Points, in no order, along strands that fork, close into loops and pass close to each other.
In the rows, zero is written as 128.
Two points are linked if the straight distance between their rows is under 123.
j_416: [142  66 148 182 131 131 109 120  98 154 136 147 136 205 166 112 186 105
 158 140 155 131 141 143 142 120 102]
j_542: [130  77 160  96 165 166 125 139 125  82 107 131 158 122 132 109 111 154
 118 148 157  78 168 139  68 108 176]
j_211: [148 121 122 148 147 122 169 113 158 175 109 156 205 151 143 141 127  94
 128  69 159  75  89 165 118 107 126]
j_847: [116 137 119 127 185 136 149 177 107 167 104 150 125 137 150 155 122 103
  95 121 114 106 172 159  94 116 143]
j_281: [170 129 146 117  77 154  87 134  85 135 124 143  82 132  84 139  99 139
 135 140 119 117 117 108 163 149  66]
j_602: [118 172 112 140 115 129 105 175 115 159  96 122 104 168  95 136  94 117
 203 144 146 135 161 129  85 107 158]
j_261: [161 110 103 114 127 118 146  40 155 129 128  96 125 151 123 165  93  90
 113  42 134 104 127 155 138 121 150]
j_230: [144 120  62 112 161 102 136 109 159 157 112 121 122 181 139 197 132 141
 182 193 133 151 107 121  60 132 114]
j_600: [127 127 150 130 176 145 140 112  95  85 160 108 117  93 137 134 116 147
  66  92 106 125 177 131 138  93 129]
j_717: [143 118 101  77 129 124 163 123 108 150  90 121  93 153 104 169 101 102
 135 144 130 123 173 155 121 110 122]
j_613: [126  51 136 156 200 125 123 147  97 113 174 124 108 162 149  95 183 139
 154 172 156 144 168 140 121 132 142]
j_112: [184  28 143 146 174 165 134 147 138 125 132 156 127 162 128  70 201 129
 128 164 164  89 147 151 120 133 168]
j_74: [100 166 159 176 150 118 120 104 141 123 142 118 198 112 136 157 132 100
 158  78 138 111 103 146 139  92 156]
j_310: [156 190 104 109  90 104 142 119 176 100  99  73 122 119 109 120 154 112
 138 152 113 187 153 103  82 143 102]
j_24: [130 177 102 115 146 134  49 111 116 162  59 150 124 128  86  99 148 130
 112 123 102 178  71 126 132 144 105]
j_164: [100 139 128 179 133 124 165 119 141 123 143 116 188 144 167 137 136  93
  86  93 156 139 116 168 172 107 107]
j_208: [146  91 162 115 151 117  84 101  80 137 128 135 131 139  95 113 118 135
 195 116 155 115 104 140 119  85 133]
j_382: [119 162 164 118  55 117 130 164 116 127 154 157 100 129 109 113 131 127
 113 116 154 119  92  81 232 155 121]
j_385: [117 180  96 153 149 157  95 161 134  90 138 116 121 112 138 105  97 135
 147 166 102 113 163 115  52 132 152]
j_803: [135 156 167 140 161 146 121 121 127 142 182 150 143  71 134 163 128 153
 125  89  79 121 121 143 173 121 130]
j_300: [130 133  73 151 180 139 110 155 122  94 156 104 113  76 115  92 102 143
 100 141  83 147 138 104 111 147 103]
j_239: [121 161 109 164 133  62 137  77 221 139 125 134 161 118 169  94 101 136
 117 130 133 154  54 177 137 139 131]
j_357: [113 188 171 122  60  87 151 103 165 123 112 154 159 107 163 121 111 111
  89 101 105 116  77 147 160 127 142]
j_450: [106  60 109 102 141 172 162 132 133  89 181 128 143  95 130  99  74 178
  92 145 100  97 152 121  92 110 139]
j_411: [170 153 111 120 131 117 144  57 140 102 127 100 151 144 141 176 112 117
 104  87 106 123 132 155 140 101 128]
j_978: [158  64 132 126 198 150 127 143 120 144 103 159 140 144 148 106 176 118
 130 155 137  83 149 168  65 116 155]
j_837: [159 150 166 105  99 124 122  96 124 137  88 127 149  91 116 166  96 145
 138 123 101 161  89 135 200 112 135]
j_816: [127  44 107 110 169 161 140 136 117 103 179 165 150 124 139  86  82 170
 109 125 137  65 120 133  86 114 133]
j_163: [107 132 150 109  55 135 116 143 107 129 192 138 112 139  87 146 114 158
 122  90 136 116 124  70 203 156 122]
j_25: [170  84 134  70  69 130 149  74 127 102 117  87 103 184  97 159 101 110
  82 100 139  92 150 122 165 115 113]
j_136: [164  51 140 146 192 143 146 127  94 101 144 174 108 178 135  64 223 150
 138 152 127 111 144 141 117 140 155]
j_766: [ 94 186  88 134 132 133 103 182 147 163 103 135 115  93 103 116 159 130
 154 139  91 186 143  90  66 159 110]
j_946: [157 176 115 165 103 149 133 186 147 142 118 140 113  54 140 107 146 134
 130 129 114 131 141  71 108 152 122]
j_879: [140 104 140 111  57 131 101 112 104 126 192 144 124 150 109 147 143 167
 102  94 124 122 154  29 192 144 141]
j_637: [ 87 134 149  86 111 127 122 142  92 172 121 166 108 134  92 143  74 162
 132 117 122 148  93 144 194 128 130]
j_929: [140 176 133 132 122 150 124 148 176 114 160 106 144 154 137  92 161 129
 148 126 154 132 164 167  49 127 168]
j_645: [118 140 145  99  64 111 167 164 116 148 100 156  78  97 135 170 116 144
 141 143 132 123 167  90 181 120 151]
j_535: [123 151 142  97  69 111 118 116 122 137 128 145 103 160 118 144 124 125
 120  47 132  86 153 132 178 146 129]
j_531: [109 118 128 186 153 184 119 170 168 132 166 109 133 106 119 139 128 133
 119 181 111 137 195 119 119 137 132]
j_616: [154 130 141 100 133 158 156 102 119 103 124 106 101 109 126 188 140 109
  84 117  95 101 191 115 120  88 183]
j_292: [ 66 133 118 197 136 102 128 158 107 125 147 150 146 111 145 109 133 104
 144  96 158  85 129 122  96 146 126]
j_169: [133 153 116  94 138 108 100 121  75  93  96  93 104 132 119 121 114 135
 134 158 117 192 164 140  95 137  96]
j_218: [145  98  76 132 113  94 139  65 101 121 120 107 125 199 118 152  77 136
 147 113 171 146  80 143 150 119 108]
j_360: [111  89 113 124 200  91 145 167 122 129 134  96 134 152 162 148 200  96
 167 186 114 156  94 103  80 131 131]
j_825: [148 106 133 181 153 178 125 160 139 136 154 128 129  37 128 128 149 142
  86 138  91 155 112  73 187 131  97]
j_399: [136  89 133  93  99 165 122 119 101 107 162 107  58 120 108 159  98 167
 111 150 108  99 180  65 157 126 176]
j_489: [112  57 108 188 153 114  97 132  97 143 174 148 102 168 165  60 132 150
 127 122 177 110 156 144 112 136 108]
j_668: [163 119  64 121 159 112 146  95 146 152  90 123 143 162 131 190  94 149
 154 144 127 146 112 143 112 113 124]
j_252: [105  95 122 114  91  98 122 113  90 122 105 125 122 194  95 121 121  86
 151  86 187  81 130 128 133 130 129]
j_272: [102 122 136 119 143 154 113 171 109 170  99 163 182  88 107 105 126 155
 131 147 117 143 100 124  98 124  80]
j_232: [148  51 167 149 171 126 149 135  86 116 121 141 154 140 140  79 153 132
 116  91 148  87 131 125 125 109 149]
j_617: [ 96 113 153 136 113 169 132 163 125 144 151 155 177  98 135 118 112 170
  90  95 101 122  88 142 164 131  82]
j_694: [113 111 116 151  97 189 107 125 163  78 216 134 144 118 118  98 100 159
 108  94 105  70 107 109 122 136 110]
j_173: [111 118 173 118  99 100  91 110  87 142 128 127 148 145 110 125  81 149
 176  73 151 113 114 121 151 113 129]
j_715: [151 162 142 136 101 170 133 151 128 118 123 148 121  55 125 151 119 135
 131 140  87 108 154  61 100 122 124]
j_118: [121 170 158 122  90  88 114 103 136 141  73 151 173 146 149 103  83 115
 123 130 104 119  63 156 163 118 169]
j_920: [ 99 123 117 116 202 103  76 144 145 170 103 110 164 120 128 104 188 120
 138 135 117 197  61 135 110 134 105]
j_490: [115  81 134 188 117  87 116 110 124 159 141 111 169 176 173 116 183  94
 164 138 166 166 116 147 146 131  79]
j_84: [176 170 114 104 104  93 146  91 125 146  97 164 102 119 147 141 142 136
 120 140 105 168  91 161 170 147  89]
j_131: [126 174 129 108 140 126 134 150 128  94  94  95 116  88 101 115 158 127
 120 144 101 179 167 132  89 158  86]
j_625: [153 159 154 134  88  90  80 101 128 140 104 144  85  56 134 107 141 128
 129 101 121 172  93 117 211 147 128]
j_471: [121 122 170 182 161 131 103 121 118 116 166 115 183 108 124 116 133 130
 167  90 140 107  99 125 111 114 122]
j_305: [104 115 138 154 134 172 124 165 174 104 163 105 136 143 148  81 143 153
 148 151 183 120 188 135  81 137 180]
j_814: [111  89 142 174 160 150 104 161 102 153 146 124 149 142 131 109 118 113
 124 160 138 157 149 147 145 113  78]
j_356: [127 174 133 163 145 143  79 134 132 111 138 114 164  86 109  90 138 120
 102  90 103 161  87 116 153 149 102]
j_509: [106  93 104 167 133 159 103 137 144 122 215 141 144 128 127  81  84 137
 127  99 113  72  96 151 121 145 107]
j_709: [150 186  98 135 106 123 131 154 139 145  81 108 107 136  96 168 120 100
 152 184 106 159 130 113 142 131 138]
j_51: [130  90 153 174 148  93 129 118 110  57 146 133 151 140 138  71 171  89
 170 124 171  82 150 124  83 147 134]
j_524: [145 114  99 108 123  80 139  87  85 108 101  92 131 177 106 124 100 125
 161 160 166 171 105 138 135 108  93]
j_938: [157 142 127 124  81 114 164 148 136 133  65 141  77  81 133 144 117  94
 131 204 148 156  97  99 199 128 147]
j_635: [ 74 161 132 127  71 103 126 103 133 124  90 131 120 147  78 103 103  85
 150 137 160 130  59 141 169 157 116]
j_955: [117 162  89 115 124 118 135 135 144 168 103 110 133 165 109 175 119  98
 202 182 123 153 126 134  83 122 132]
j_528: [117  89  94 150 174  84 160 138 162 159 118 128 173 135 172 120 164 129
 142 184 145 191  36 134 132 142 106]
j_427: [167 100 106 128 168 109 173 101 135 164 100 140 190 144 155 171 101 126
 131 109 127 113  82 156 130  95 138]
j_175: [114 141 143  97 124  88 117 116  98 174  50 162 155 134 135 106  94 119
 132 158 110 152  61 160 142 118 152]
j_714: [185 113 164 100  72 105 136  94 171 164  94 156  88 100 115 100 103 119
 117 176 110 157  53 137 213 122 143]
j_418: [110 149 137 115 128 152 110 158 105 162  63 149 150 108  99 143 104 154
 153 155 105 132 122 116  82 111 104]
j_615: [135 109 148 100 220 119 120 135 170 116 158 102 136 124 141 147 163 114
 155 175 144 121 171 163  77 120 178]
j_518: [129 140  92 133 171  78 145 108 190 125 132 127 179 125 167 123 140 147
 110 142 111 189  51 173 134 153 109]
j_298: [106 119 147 187 119 180 157 169 165 139 143  79 138 119 132 160 144 119
 104 154 128 137 206 137 134 112 151]
j_250: [165 199 131 127 101 126 145 130 152 130 137  92 163 164 131 117 140 115
 155 121 135 155 145 150  60 106 135]
j_339: [138  83 119  97 107 129 142 112  99 120 166 137  54  78 134 176 112 180
 109 117  82 124 191  67 143 111 146]
j_711: [143 136 161 107  80 135 131 165  96 145 126 153  62 127 104 117 135 112
  95 147 133 127  75 108 226 155 110]
j_417: [153 111 127 120  71 128 191 106 145 125 104 132  81 111 140 158  89 140
 105 203 125 156  68  97 216 112 150]
j_618: [ 69 153 169  85  61  84 122 104 139 131 121 146 171 114 136 130 113 168
 121  71 133 113 139  74 171 161 154]
j_392: [112 108 115  74  96 157 126 130 123 105 122 116  82 112 114 142  76 163
 117 122 108  82 212  90 104 128 189]
j_580: [144  71 118  77 143 132 190 125 103 126 120 105 101 187  85 141  91 110
 115 111 171 105 113 152 166 111 133]
j_597: [149 162 146  98 178 138 114 110 151 104 140 118 119 133 124 166 134 127
 131 167  99 117 181 159  96 104 147]
j_845: [145 104 149 129 165 115 135  89 145  85 119 111 130 122 141  99 139  57
 121  69 172  62 145 131  80 137 187]
j_794: [ 74  94 117 107 188 102 117 159 171 177  99 108 152 136 137 112 193 110
 127 180 130 198  58 137 146 138 122]
j_445: [155 158 147 132 125 157 156 122 157 103 149 124  83  84 126 157 140 129
 126 113 120 108 217 112  89 111 160]
j_866: [174 170  99 135 156  97 174  95 136 108 125 118 146 124 165 174 130 119
  87 135  87 159 133 143 149 115 113]
j_184: [177 166 113 139  39 143 185 111 159 143 123 105 100 161 101 143 128 105
 176 120 154 151 159 132 117 121 126]
j_110: [ 76 162 145 141  83 145 114 131 135  93 154 150 160  68 145 150 142 141
  97  82  98  73 131  47 146 149 126]
j_821: [ 99 152 143 101 113 118 126 133  93 166  53 148 136 132  90 131  95 132
 158 175 119 164  96 137 126 112 144]
j_70: [132 167 132 143 168 150  89 159  97 116 145 114 147  95 121 120 102 153
  85 136  92 140 128 120 119 137  98]
j_693: [119 162 140  99 143 100 187 108 116 120  67 113 150  91 133 155 100 131
 130 143 112 184 145 137 136  94 139]
j_438: [109 134  98 112 140  76 139 152 148 143 132  88 137 153 151 145 201 111
 193 157 119 154  97  94  38 120 140]
j_552: [114  83 114 137 155 165 136 146 148 100 132 140 142  98 127  86 115 170
 154 163 173  85 164 132  58 113 188]
j_193: [ 70 140 157 100 102  76 136  92 132 114 100 127 175 103 136 158 107 113
 140  66 147  90 136 104 141 118 170]
j_370: [108 107  99 176  88 185 170 161 166 111 173 106 113  52 122 111 102 161
 108 149  86 124 157  80 123 128 118]
j_296: [123 110 110 176 117 102 101 112 148 120 137  73 177 176 151 117 170  84
 122 147 173 157 105 160 130 135  71]
j_379: [175 155 157 154 144 154 129 131 165 134 142 129 144  51 141 141 178 111
  97 133 106 167  91 106 184 122  99]
j_582: [ 99 168 132 182 146  94 125 162  96 135 130 141 163 129 168  96 138  98
 124  97 152 132  97 143 124 149 116]
j_756: [137 117 144  81  89 117 175 128 134 139 146 132  97 166  97 151 123 117
  83  71 154 102 121 121 230 140 124]
j_270: [136 160 129 118 137 156 122 133 155  91 147 158  68  97 129 119 130 166
 119 147 129 105 202 132  80 145 147]
j_912: [162 132 162 125  68 169  89  91 117  91 179 141 112  97 131 170 159 134
  91  65  98  68 117  79 152 111 148]
j_914: [149 166 148  90  88 100 124 127  91 154  95 193  82 112 151 151 130 145
 115 126 111 155 113 147 189 137  98]
j_961: [116  46 112 162 176 139  93 145 106 162 147 129  96 166 175  90 149 150
 141 179 159 141 180 145 115 129 132]
j_119: [124 117 148  71 127 111 109 126 121 183 137 158 140 148 120 138 103 130
 126  29 134  76 140 129 135 135 143]
j_669: [123 104 129 172 148 101 160 138 113 137 114 125 186 161 186 108 139  97
  98 131 168 147  88 167 187 102 125]
j_626: [137 183 118 139  76 108 137 163 138 153  50 142  75  78 106 105 128 108
 144 157 150 175 135  85 172 148 168]
j_630: [123 108 137 132 162 114 110 105 133  63 121 134 137 123 136 112 146  77
 158 107 161  44 143 112  67 138 153]
j_708: [131 189  77 142  90 147 105 162 127 142  77 150  74  78  95  94 130 132
 155 142  97 156 138  78  91 150 118]
j_275: [115 154 138  92  96 122 190 139 136 156  90 136 142 105 128 152 123 145
 131 107 122 107 183 137  97 114 128]
j_532: [181 116 121  87  57 129 170  83  97 108 116 131 111 165 123 150 102 136
  93 114 130 112 118 122 183 122  86]
j_736: [145  99 147  59 127 156 134  86 109 111  97  88 138 135 112 163 109 116
  70 120 105  82 189 122  97  87 172]
j_289: [102 179 149 166 103 140 108 122 145 103 142 135 156  67 127 121 126 121
 111  81 108 111 109  93 158 151 123]
j_936: [128 142 123 118 169  88 123 122  94 140 115 121 163 145 157 137 137 113
 147 135 128 157 124 141 104 104 132]
j_621: [134 117 102  94 128 137 113  93 112  96 197 137  98 107 132 100  73 175
 114 100  85 105 114 138 112 132 124]
j_822: [106 156 139 138 121  77 148  68 137 115  97 131 177 111 151 146  93 105
 175  75 140 121 105 127 154  95 169]
j_162: [108 182 134 129  57 134  80 114 119 113 114 126 105 143  86 116 119  95
 158  95 137 112  83 140 166 161  91]
j_539: [140 164 157 122 149 136 118 123 132 153 108 141 148  80 117 139 123 151
 137 128  73 172 103 152 160 131 128]
j_806: [145 122 156 108  54 149  82  87 123 128 168 145 121 116 131 170 141 145
 100  59 111  75 161  36 161 134 169]
j_462: [177 143 150 114  90 171 116 130 102 126 104 129  98  90 112 169 122 117
 140 163 104 134 149  91 146 127 116]
j_178: [132 187 129 128  41 130 149 142 126 142 128 124  89 155  93 122 133 122
 172 116 141 164 175 139 114 117 135]
j_869: [ 66 137 119 120  98  76 130 116 101 139  74 166 115 163 113 146 125  75
 178 115 181  89 112 115 128 132 133]
j_482: [ 97 114  67 155 177 140  97 164 133 128 168 102 108 126 139  78 128 128
  96 165 116 169 122 139 104 163  82]
j_697: [ 81 163 127 141 137 156 102 172 180 160 148 110 121 126 111 102 195 141
 150 144 118 162 123 111  47 152 114]
j_98: [129 194 150 118  52 126 175 145 128 146 100 138 110  92 107 155 114 144
 157 113 117 146 172 111 122 125 137]
j_432: [151 121 124 122 139 129  72 113  75 115 133 124  88 210  92 126 106 111
 144 149 162 109 144 173 121 123 131]
j_723: [111 144 103 121 135 120 176 158 179 122 134  85 158 135 137 159 167 121
 138 177 123 165 142 133  59 148  95]
j_249: [145 178 141 119  83 136  73 107 102 111 131 142 120 114  99 114 113 150
 141  83 111 110 100 117 131 150  82]
j_367: [102  76 136 185 138 118 125 138  94 166 145 163 137 176 135  89 163  96
 129  91 182 103 134 154 132 136 100]
j_188: [146 135 142  94  97 116 144 140  87 154 118 169  84 107 151 163 107 152
 111 118 100 142 154  90 198 118 140]
j_578: [160 100 140  78 158 160 138 109 134  87  81  99 164 128 123 151 108 113
 107 157 131  73 166 136  62  96 167]
j_457: [144 181  91  82 124 110  83 104 135 155  65 144  96 136  94 110 179 118
  91 148  99 193  87 145 147 163  84]
j_650: [ 74 109 142 143 137 137 101 178 173 148 162  98 119 153 132  89 213 120
 167 152 138 148 108 106  37 136 140]
j_419: [103 105 115 147 125 181 170 144 151  90 169 119 126  69 118 130  95 172
 105 142  93 112 166  98  93 112 160]
j_139: [132 136 150 102 155 109 142 106  82 123  79 110 162 125 149 147  91 142
 122 102 124 138 137 130 141  84 135]
j_210: [ 80  66 107 177 120 125  95 160 126 170 137 122  93 151 175 102 159 140
 183 197 152 161 181 111  80 144 131]
j_590: [103 136 135 159 168 107 132 165 118 139  96 139 188 128 167  86 128 122
  87 148 135 170  75 158 137 121 121]
j_465: [187 170 137 128 148 125 127 136 105 101 134 129 104 105 164 159 157 105
  80 128  99 150 139 115 141 135  95]
j_895: [180 179 137 142 116 122 137  95 123  84 147 138 124  94 169 150 170 107
  94  85 118 112 131 115 149 119  93]
j_982: [ 97  89 114 168 151 131  59 154 117 151 153  92 123 149 134  94 153 116
 122 173 131 184 130 128 122 144  79]
j_475: [138  97 133 149 176 163  76 146 126  81 169 132 149 142 160  85 114 143
  82 135 155  84 138 157 109 125 163]
j_493: [113  70  90 149 117 216 129 118 156 105 169 141  73 106 155 122  87 162
  77 169 116 105 180 143 149 138 142]
j_369: [174 189 108 117 117 105 117 103 156 122  88 144 128 102 137 106 167 109
 108 128 100 169  89 146 157 158  83]
j_404: [144  48 153 102 164 120 125 139  88 132 142 141 166 126 137 103 108 172
 115  82 137  78 129 113  87 111 138]
j_362: [133  72 146 159 201  93 134 166 103 139 162 112 137 146 146 119 209 123
 156 174 119 166 106 121 111 136 120]
j_13: [122 165  83 112 172 104 154 149 189 140  98  88 151 120 129 162 165 113
 131 177  92 181  89 123 105 141 107]
j_623: [145 125 144 106 118 175 153 156 119 130 140 161 146  73 149 173 124 165
  97 128  73  86 161  87 130 120 119]
j_776: [122 105 122 138 168 136 151 181 124 169 114 159 131 143 144 123 139 104
 125 142 152  98 165 151  45 112 143]
j_888: [109 146 113 121 172 105  44 130 109 170  88 157 154 118 107  88 157 122
 139 127 121 167  68 128 101 141 102]
j_451: [120 143 152 118 135 117 132 126 123 168 115 158 161 136 141 139 121 106
 133  56 146  69 115 159 116 129 123]
j_627: [123 144 110 105 135 120 163 126 108 171 103 140  71 151  90 186 112 127
 147 152 117 157 145 179 169 110 116]
j_135: [141 195  90 115 142 109 118 148 171 168  65 106 146 109 124 145 141 112
 148 175  90 182 119 113 126 148 145]
j_57: [164 102 117 146 184  80 144 111 120 120 137 135 167 159 151 121 171 103
 149 115 137 129  93 149  91 109 126]
j_859: [148 127 116 124 147  93 136  72 145 117 129 110 141 150 144 135 121  60
 135  44 155  89 141 136  92 117 161]
j_327: [128  98 106 141 170 125 180 133 154 111 128 101 175 156 141 166 136 119
 125 170 148 141 129 141  80 109 102]
j_652: [123 156 150 120  78 106  88 112 109 139 119 156 100  78 118 101  99 160
 126  74 101 144  90  74 204 156 141]
j_377: [152 125  97 127 100 134 180 123 138 144  99 132 116 148 124 182  68 147
 102 164 117 130  91 141 202 121 132]
j_533: [171  88  75 165 127 107 146  75 123 147 123 112 131 195 113 145 107 146
 176  99 191 103  75 120 132 120 143]
j_254: [130 172 124 170 150 162 108 198 154 117 143  97 149 116 128 126 141 109
 125 175 104 128 159 112  71 142 133]
j_605: [134  94 128 100 120 149 113 138  92 117 186 120  60 147  82 144  81 164
 127 119 116 105 155 109 180 125 128]
j_66: [145 153 148 127 187 128  99  99 151 118 171 123 128 142 125 152 143 106
 112 111 112 108 148 179 107 127 129]
j_297: [115 123 138  79 120 173 140 133 157 138 125 110 105 105 117 121  87 135
 115  88 129  84 192 109  71 125 212]
j_752: [ 93 123  77 104  98 100 116 102 117  98 186 139 119 121 138 110  76 158
 131  49 101  87 146 102 117 149 130]
j_907: [ 97 131 150 132 137 154 107 151 109 144 148 183 171 110 121 110 119 168
 117 103 139 129  81 157 111 134  78]
j_280: [140 139  98 138 102  98 143  85 137 132  98 115 123 165 121 144  77 145
 134 137 152 142  51 161 179 135 128]
j_835: [117  95 121 204 121 181  81 140 130 140 180 122 150 127 124 110  89 151
 114 135 131 126 120 139 145 135  90]
j_111: [149 130 152 159 184 183 116 121 143 134 191 143 131 113 119 157 131 145
 113 121  95  92 160 151 141 106 119]
j_166: [108  72  90 149 139 198 116 132 161 101 153 135 105 139 152 100  95 174
 114 199 152 109 160 165 142 136 127]
j_502: [123 186 114 147 100 144  91 156 113 130 129 122 118 124  97 104  84 139
 173 155 106 137 155 110  56 139 159]
j_885: [118 177 123 123 123  92 130 153 153 152 122  80 164 158 140 106 168 107
 186 128 134 182 125 127  39 112 145]
j_186: [143 119 114 125 156 135 143 105  94  98 169 144  76  77 165 154 116 169
  81  97  66 123 174 109 124 119 156]
j_908: [125 114 143 114 135 125  71 114  89 127 164 124  69 171  89 127  96 124
 135  86 150 106 146 162 160 132 133]
j_295: [165  96 188 143 192 117  93 115 109 110 150 140 159 119 122 111 151 139
 193  92 138  91 120 149  91 112 146]
j_304: [154  91 149 140 183 150  72 129 132  62 144 136 151 164 155  91 162 140
 141 160 171 107 114 167 107 136 144]
j_523: [117  75  97 131 170 198  93 150 137  95 148 156 115 156 162  80 109 154
  95 172 176  81 136 165 112 148 138]
j_388: [131 130 164 136 141 175 179 158 127 141 122 123 172  89 120 178 128 136
  83 125  94 101 150 127 144 103 123]
j_853: [ 57  72 105 116 139 126 109 180 155 173 102  44 124 144 129 126 193  90
 130 164 136 191 124 128 103 144  85]
j_335: [126 103 128  61 126 133 205 145 108 138 139 123 101 158  93 163 115 127
  74 102 138 117 114 132 217 112 153]
j_500: [ 90 128 153 118 121 111 145 150  95 140 131 146 108 173 104 134 101 134
 133 124 160 140  81 170 193 129 123]
j_698: [163  88 152 137 178 119 118 116 130  93 153 116 166 166 143  90 190 120
 140 154 150 124 121 155  98 104  93]
j_449: [135  87 143 165 133 111 157 116  96  99 133 161 136 134 128  63 185 119
 144  76 152  72 142 110  91 144 131]
j_745: [ 76 143 122 132  90  77 140  90 124 126 100 145 126 156 100 122 109  83
 198 126 195 121  76 152 148 126 119]
j_437: [134 132 123  87 116 129 169 118 146 140  87 117  98 143 114 140 117 104
 141 104 148 110 210 165  68 123 151]
j_817: [130 125 107  92 161 156  93 126 121  98 153 162  89 124 134 112  88 178
 119 142 105  91 162 150  84 151 148]
j_2: [143 152 117 154 151 120 164 114 154 115 161  98 157 121 173 153 161  98
  78 129 120 178 112 170 181 137  90]
j_464: [130 106 131 185 135 184 173 154 144 115 152 122 110  12 135 123 142 152
 101 142 111 146 139  68 147 119 113]
j_99: [144  99 120 131 121  94 117  85  70 133 121 144  96 222  96 110 145  92
 163 122 179 114 117 158 125 105 112]
j_338: [ 69 166 151 115  65  97 101 116 125 132 132 150 134 116 124 115  80 167
 120  87 111 137 114  86 202 141 168]
j_414: [122 158 142 107 104 111 177 153 110 140 124 157  92 146  91 122 125 123
  93 162 119 140  57 155 215 151 113]
j_228: [ 69  77 139 163 133 134 121 175 134 144 133 107 112 149 140  92 228 119
 179 194 167 171 142  97  60 138 114]
j_614: [141 171 169 129  71  98 114  94 181 152  98 171  90  97 117 106 112  97
 135 133 111 140  83 140 217 148 153]
j_348: [122 177 139 105  62  83 138  91 138 126 120 146 119 142 143 154 104 107
 123  86 118 115 122 147 181 121 133]
j_21: [128 150 113  98 139  87 104  85  91 120  97  84 108 169 108 132 139 117
 130 155 143 210 113 151 121 132  79]
j_522: [ 69 159 107 149 134 113 110 113 134  86 180 133 110 102 148 120  94 134
 112  71 120  75 152 108 100 165 125]
j_264: [121 135 127 158 160 152 181 153 155 140 109 107 183 121 135 175 135 113
 110 172 116 131 135 156 123  93 113]
j_16: [167  60 121  53 119 161 142 103 112 122 113  80  83 179  84 143  83 115
  91 124 154  97 156 140 156 122 149]
j_18: [125 128 152 128  86 165 115 114 138  82 179 141 145 111 133 119 126 166
  78  66 100  66 134  80 113 135 115]
j_664: [ 78 119 119 116 108 137 154 185 190 116 123  52 122 144 131 117 199 102
 131 167 148 189 133 133  76 164  95]
j_256: [144 143  91 104  94 115 153 100 164  86 114  70 117 157 104 168 110 121
 164 192 126 168 150 110  85 143 103]

How many points has the smallest loop of links through each point below? Write none if it is on no loop.
j_835 | 12
j_845 | none
j_275 | none
j_806 | none

A fork is a point with three links, a tip a point with one. Leave the first point through the second and follow the links. Name the first fork or tip that comes.
j_445; j_616 | j_613
j_210; j_228 | j_715
j_239; j_518 | j_98
j_630; j_51 | j_379
j_617; j_907 | j_535
j_694; j_509 | j_18
j_457; j_24 | j_239
j_379; j_825 | j_866
j_885; j_250 | j_522

A piece is two or more points that can be reached from each other along the links. Count, over all rows, the pieces, the separate loops (a circle has one, a figure eight two, a Y none), the forks (points with three links) and the tips (points with one).
pieces | 8
loops | 1
forks | 11
tips | 25
